Points on a hilly landscape, in no order, each with its height.
A ball rolls from a point to the lowest of its 5 nearest points, and stops where none of them is lower. Distance is the straight distance between rows; heights are no part of it.
<428>: [ -3  -5 -12  -3 -21  17   3  11  -8  -6  -6   7   4  -4  -3   6   9   3
 -10 -22  -1 -30]  h=9.8
<827>: [-48   1   5 -19 -10 -15  -8  32   6  -4  11  28  48  -5 -17  28   3 -26
  -1  10  -4 -18]  h=65.4
<406>: [ 23  -4  -2   6   1   0   7 -12  -9   2 -15   2 -14  -1   3 -18  -7  18
   5 -11   4   1]  h=18.4
<803>: [-14 -15   8  -3 -18 -19  -2  -7   0  -7   8  22  12   8   2  11   2 -14
 -10  29  -6   8]  h=18.9
<102>: [ 10  -9 -18   5 -14  26   6   5 -11   2 -13   8  -6  -2   1  -3  10  23
  -6 -32  -1 -28]  h=23.6
<321>: [ 27  13   9  11  22   2   7  -2   0  13 -14 -20 -15  -4   7 -21 -10  16
  23 -16   5  11]  h=12.0
<595>: [-22 -17   4  -9 -24 -11  -6   5  -1  -4  11  28  20   6  -2  21   7 -18
 -11  26  -9  -4]  h=18.6
<493>: [ -5 -16  -2  -2 -24   3   0  -1  -8 -11  -1  15   1   3   2   9   3  -2
 -10   4  -6 -12]  h=19.0
<504>: [ 11 -15  -8  -2 -16   8   4  -7 -12   0 -13  12  -8   0   2  -6   0  16
  -8 -13  -1 -14]  h=24.8
<476>: [ 23  16   6   3  30  17  -9   6  10  18  -7 -33 -28  -5  10  -7 -10  18
  29 -16  -1  16]  h=7.5
<645>: [-13  -3 -14  -7 -12  20   6  14  -3  -6 -10   8   7  -5  -8  13   9   4
 -12 -27   2 -36]  h=15.7
<174>: [  2  -3 -24   7   3  36   6  15 -11  11 -17  -2   3   0  -3  -9  16  29
   0 -57   4 -43]  h=19.9
<537>: [-22  -8  -2 -13 -22   8  -1  18  -3 -12  -1  17  15  -3  -4  19   7 -13
 -10  -5  -2 -23]  h=19.1
<407>: [ 22 -10  -6   7  -6  14   8 -10 -14   6 -16   7 -12   1   5 -16  -5  28
   1 -21   2  -9]  h=14.0
<863>: [ 12  -3   5   2  -3 -11   8 -14  -4  -5  -7   1  -7   2   6 -12  -7   6
   0   7   2   7]  h=3.8
<766>: [ 11 -10   0   1 -12  -2   9 -11  -8 -11  -7  10  -5   3   4  -9   0   5
  -7   6  -1  -4]  h=22.6
<819>: [-27  -8  -1 -13 -23   4  -2  19  -2  -9   6  19  21  -1  -7  22   9 -15
 -13   8  -5 -19]  h=17.3
<591>: [-17   5  13   3  10 -32 -10 -12  14  -2  27  -8  14   4  -4   6   1 -24
  -7  39   2  35]  h=15.5
<730>: [ 23 -12 -10  11  -1  19   7  -6 -18  11 -17  10 -12  -1   3 -17  -4  33
   4 -30   2 -10]  h=15.3
<494>: [ 25  19   8   8  33  12  -6   2   5  19  -8 -27 -22  -5   7 -13 -10  14
  29 -19   3  16]  h=4.6
<873>: [ -7  -9  10   2  -6 -26  -1 -10   3  -8   9  13   9   8   2   1   0 -15
 -11  32  -1  17]  h=10.5
<712>: [  2 -13  -5  -4 -16   7   4  -2  -6 -11  -6  16   1   0   0   4   2   3
 -11  -4  -3 -14]  h=22.7
<512>: [ 18  23   2  -8  26  10  -9  -2  11  13   8 -38 -25  -5   2  -3 -15   6
  18   0  -6  21]  h=2.7
<474>: [  0   8   8   2   6 -20   3 -15   6  -9   9 -10  -3   4   3  -5  -4 -14
  -4  26   3  24]  h=20.0
<807>: [ 26  10   9   6  15  -2   7  -7  -3   8 -11 -10 -17  -4   6 -24 -12  17
  14 -14   7   9]  h=8.7
<706>: [ 18 -13 -17   9  -4  26   4   0 -17   8 -17  10 -10   1   4 -11   2  34
   2 -35   0 -23]  h=23.4
<41>: [-45  -7   4 -17 -15  -8  -9  27   1  -2  14  25  40  -5 -11  29   6 -26
  -7  14  -6 -17]  h=50.4
<545>: [ -3  16   2  -5  18 -12 -11  -8  14  -2  30 -32  -7   2  -3   8  -4 -25
  -1  31   2  33]  h=26.9
<765>: [ 29  11   6  14  24   4   6  -6  -2  16 -16  -9 -17  -5   8 -24 -10  23
  20 -21   7   7]  h=13.1
<839>: [  6  -3   3   4  -5 -15   6 -12  -2 -10  -1   3  -6   6   7  -8  -4  -4
  -5  14  -1  10]  h=17.9
<456>: [-41  -2   3 -19 -15  -9  -9  28   3  -6   7  23  35  -5 -10  27   6 -28
  -8   7  -5 -17]  h=70.9
<294>: [ 24  -1   2  12   9   2  12 -10 -13   8 -21  -1 -15  -1   6 -24 -11  24
  11 -19   5  -3]  h=9.6
<685>: [-16  12   3   1  17 -19 -20 -14  21   2  43 -24  11   0  -9  20   5 -30
  -5  42   3  46]  h=38.0
<530>: [-29 -17   2 -11 -21 -13 -14  11   1  -2  19  32  27   6  -3  25   5 -22
  -7  33 -10  -5]  h=20.2
<414>: [  0  -6   7   2  -5 -19   4 -15   2  -9   3   9   1   4   1  -3  -1 -10
  -7  23   4  14]  h=24.9
<880>: [ 25  14   7  16  31  13   0   3  -3  18 -19 -18 -22  -3   9 -19  -8  22
  28 -27   8  16]  h=11.9
<106>: [-14  15   4   2  17 -21 -12 -11  20  -1  36 -22   8   1  -3  12   0 -25
  -6  39   4  37]  h=55.3
<34>: [-10 -14   3 -10 -26  -5  -1   2  -5 -11   2  21   9   6   1  12   4  -6
 -13  16  -6  -6]  h=18.2
<108>: [  6  19   5  -7  20  -6  -8  -6  13  -1  14 -33 -11  -2   0  -2  -6 -13
   7  18   0  27]  h=22.3
<760>: [-12 -13   4  -4 -22 -11  -3  -2  -2  -7   4  24   9   9   0  12   3 -12
 -14  22  -5   0]  h=19.7
<240>: [ 24   5   4   7  10  -2   9 -13  -5   1 -11  -5 -17  -2   4 -21  -7   9
  10  -7   7   6]  h=17.1
<121>: [-16 -10  17   1  -9 -32  -5  -8   6  -2  16  24  19  12   1   6   5 -16
 -10  42  -3  17]  h=7.2
<536>: [ 26 -10  -2  20   9  18   8  -5 -19  21 -21   9 -14   3   4 -24  -7  38
  11 -34   8  -8]  h=16.4
<633>: [ -1  -2 -25   3   0  37   5  16 -11   6 -17   2   1  -2  -7  -5  14  21
  -4 -52   0 -43]  h=19.4
<369>: [-27   2   0 -12 -13   8   4  25  -1 -12  -9   6  27  -9 -13  18  15 -18
  -7 -18  -1 -32]  h=52.1
<607>: [ -9   4  11   6  10 -27   1 -11  11  -7  15  -4   3   4  -1  -2   0 -20
  -5  36   3  28]  h=15.0
<40>: [ 12  19  -1  -9  21  10 -11   1  13   7  18 -39 -23  -2   4   4 -13  -1
  15   7  -6  24]  h=9.4
<801>: [ 24  15   9  11  31  12   3   0   2  18 -15 -23 -23  -7   9 -19  -9  21
  29 -23   6  12]  h=7.3
<564>: [ -4  -1 -17   2 -12  26   5  17  -9  -1 -15   1   1  -5 -10   2  13  12
  -7 -40   0 -40]  h=18.5
<597>: [-14  -3  -9 -11 -19  14   3  16  -4 -10  -5  10   7  -1  -5  17  10  -8
 -12 -14  -3 -25]  h=19.3
<669>: [ 14  14   6   4  18  -5   2 -11   4  -3  -1 -22 -12  -3   3 -13 -11   1
   8   3   5  14]  h=8.6
<345>: [  3  14   8   0  12 -18   2 -13   8  -5  12 -16  -5   1   1  -7  -3 -14
   0  22   4  23]  h=20.1
<204>: [ 19  19   7   1  29   9  -8  -1   8  12   0 -36 -24  -6   9  -7 -11   9
  24  -9  -1  19]  h=2.0
<770>: [  9 -10 -10   1 -15  16   7  -2 -11   1 -11   8  -7   0   2  -5   3  15
  -7 -19  -3 -21]  h=26.0
<197>: [  8  -9 -23   6  -5  35   6  10 -13  10 -14   2  -6  -1  -5 -10  11  29
  -1 -49  -1 -36]  h=21.9
<741>: [ 19 -12 -16  13  -1  27   6   4 -18  15 -21  10 -10   4   3 -14   4  37
   4 -44   1 -21]  h=25.2
<609>: [ 28  -1  -1  13  10  10   9  -7 -10  13 -20   2 -13  -1   6 -24  -4  30
  10 -24   7  -3]  h=11.8
<677>: [ -3  13   5  -2  12 -25  -4 -11  12  -7  20 -22  -1   0   2  -2  -4 -18
  -4  31   4  29]  h=28.8
<259>: [  5   8   7   3  10 -19   5 -14   3 -10   3 -11  -5   0   5 -10  -7  -8
  -2  17   2  19]  h=16.1
<11>: [ 22  21   4   5  29   7  -2  -1   8  13  -8 -29 -24  -5   8 -13 -12  11
  23 -13   5  14]  h=1.2
<751>: [-10  -3  12   4   0 -27   2 -15   5  -9  11   5   9   7   0  -1  -3 -20
 -12  36   1  23]  h=8.8
<733>: [-14  -1  11   6   6 -31  -5 -12  15  -4  17   2  14   5  -2   5   2 -22
  -5  41   4  30]  h=6.5
<227>: [-18  12   8   6  13 -29 -13 -14  17  -1  31 -15  11   1  -7   9   3 -30
  -5  43   5  39]  h=37.0
<44>: [-15  -9  12   3  -7 -29  -2 -14   5  -4  12  15  14  10   0   4   2 -17
  -9  39   1  18]  h=6.6
<332>: [  4 -10 -23   3  -7  33   5   8 -10   6 -15   7  -3   1  -3  -6   8  23
  -1 -43  -1 -36]  h=22.2
<737>: [-33   1  -1 -15 -14  -4  -1  27   3 -11   0  19  33  -7 -12  24   6 -20
  -8  -6  -1 -23]  h=40.2
<277>: [-22 -13  -1 -12 -24  -2  -3  10  -3  -6   7  26  13   5   0  21   5 -14
  -9  15  -6 -10]  h=17.7
<846>: [ 24  18   5  -4  26  21 -12   4  14  17   1 -37 -32  -5   8   1 -13  14
  25 -10  -8  20]  h=3.1
<820>: [  0 -10   7   0 -13 -16   3  -9  -1 -11  -1  14   3   6   4  -2   1  -5
  -9  19  -2   2]  h=7.1
<642>: [-17  -5  14   5  -3 -36  -6 -15   8  -1  19  16  21   9  -2   9   3 -20
  -9  46   1  28]  h=5.3
<699>: [-10   1 -10  -2 -10  21   8  16  -4  -6 -15   2  14  -9 -12   3  16  -2
 -11 -39   7 -42]  h=17.4
<465>: [-18 -18  11   1 -20 -21  -6   0   1  -2  14  26  18  11  -2  15   4 -15
  -8  36  -7  11]  h=8.5
<586>: [  1  -9 -15  -3 -17  23   3   5  -8  -1 -11   9  -4  -2  -3   5   7  17
  -5 -28  -4 -30]  h=18.3
<22>: [ -6   1 -21   0  -4  30   9  16  -6   1 -14   1   6  -7 -10  -4  16  12
  -4 -48   3 -44]  h=18.8
<655>: [ 13  18   2  -4  22  -1  -4   0  11   2   8 -31 -17  -6   3  -6 -13  -2
  11   5  -1  19]  h=8.4
<640>: [ 17  20   3  -3  22   2   0  -4  11   7   2 -32 -20  -5   4  -7 -12   5
  16  -2  -1  16]  h=3.2
<774>: [-32 -10   0 -13 -19  -5  -9  21  -1  -7   8  28  28   2  -9  27   6 -20
  -6  15  -6 -12]  h=1.1
<603>: [ -9 -10 -10  -7 -23  11   2   7  -4 -12  -5  16   3   0  -2  11   7  -3
 -10  -6  -4 -24]  h=18.1
<341>: [-15 -12  -5  -9 -26   6   1   7  -4 -11   0  18   8  -1  -4  18   4  -8
 -12   5  -8 -15]  h=18.0
<89>: [ 17   3   7   5   7  -8   9 -15  -3  -3 -10 -11 -13  -1   6 -19  -8   5
   5   0   5  10]  h=19.8
<325>: [  9  17   3  -2  21  -9   0  -8  14  -2   6 -28 -14  -3   6 -10  -9  -8
   4  12   0  23]  h=18.7

Call two points neighbours if one is among the 5 nearest of the other. Go from one point of each pair to the other, from neighbour to neighbour, staying as low as possible. Name the highest point that can't be avoided.
<820> and <863> => <839>
<428> and <642> => <595>
<807> and <863> => <240>
<807> and <11> => <321>
<428> and <774> => <603>

Where does a ball stop that starts at each point below?
<108> => <11>
<197> => <428>
<741> => <807>
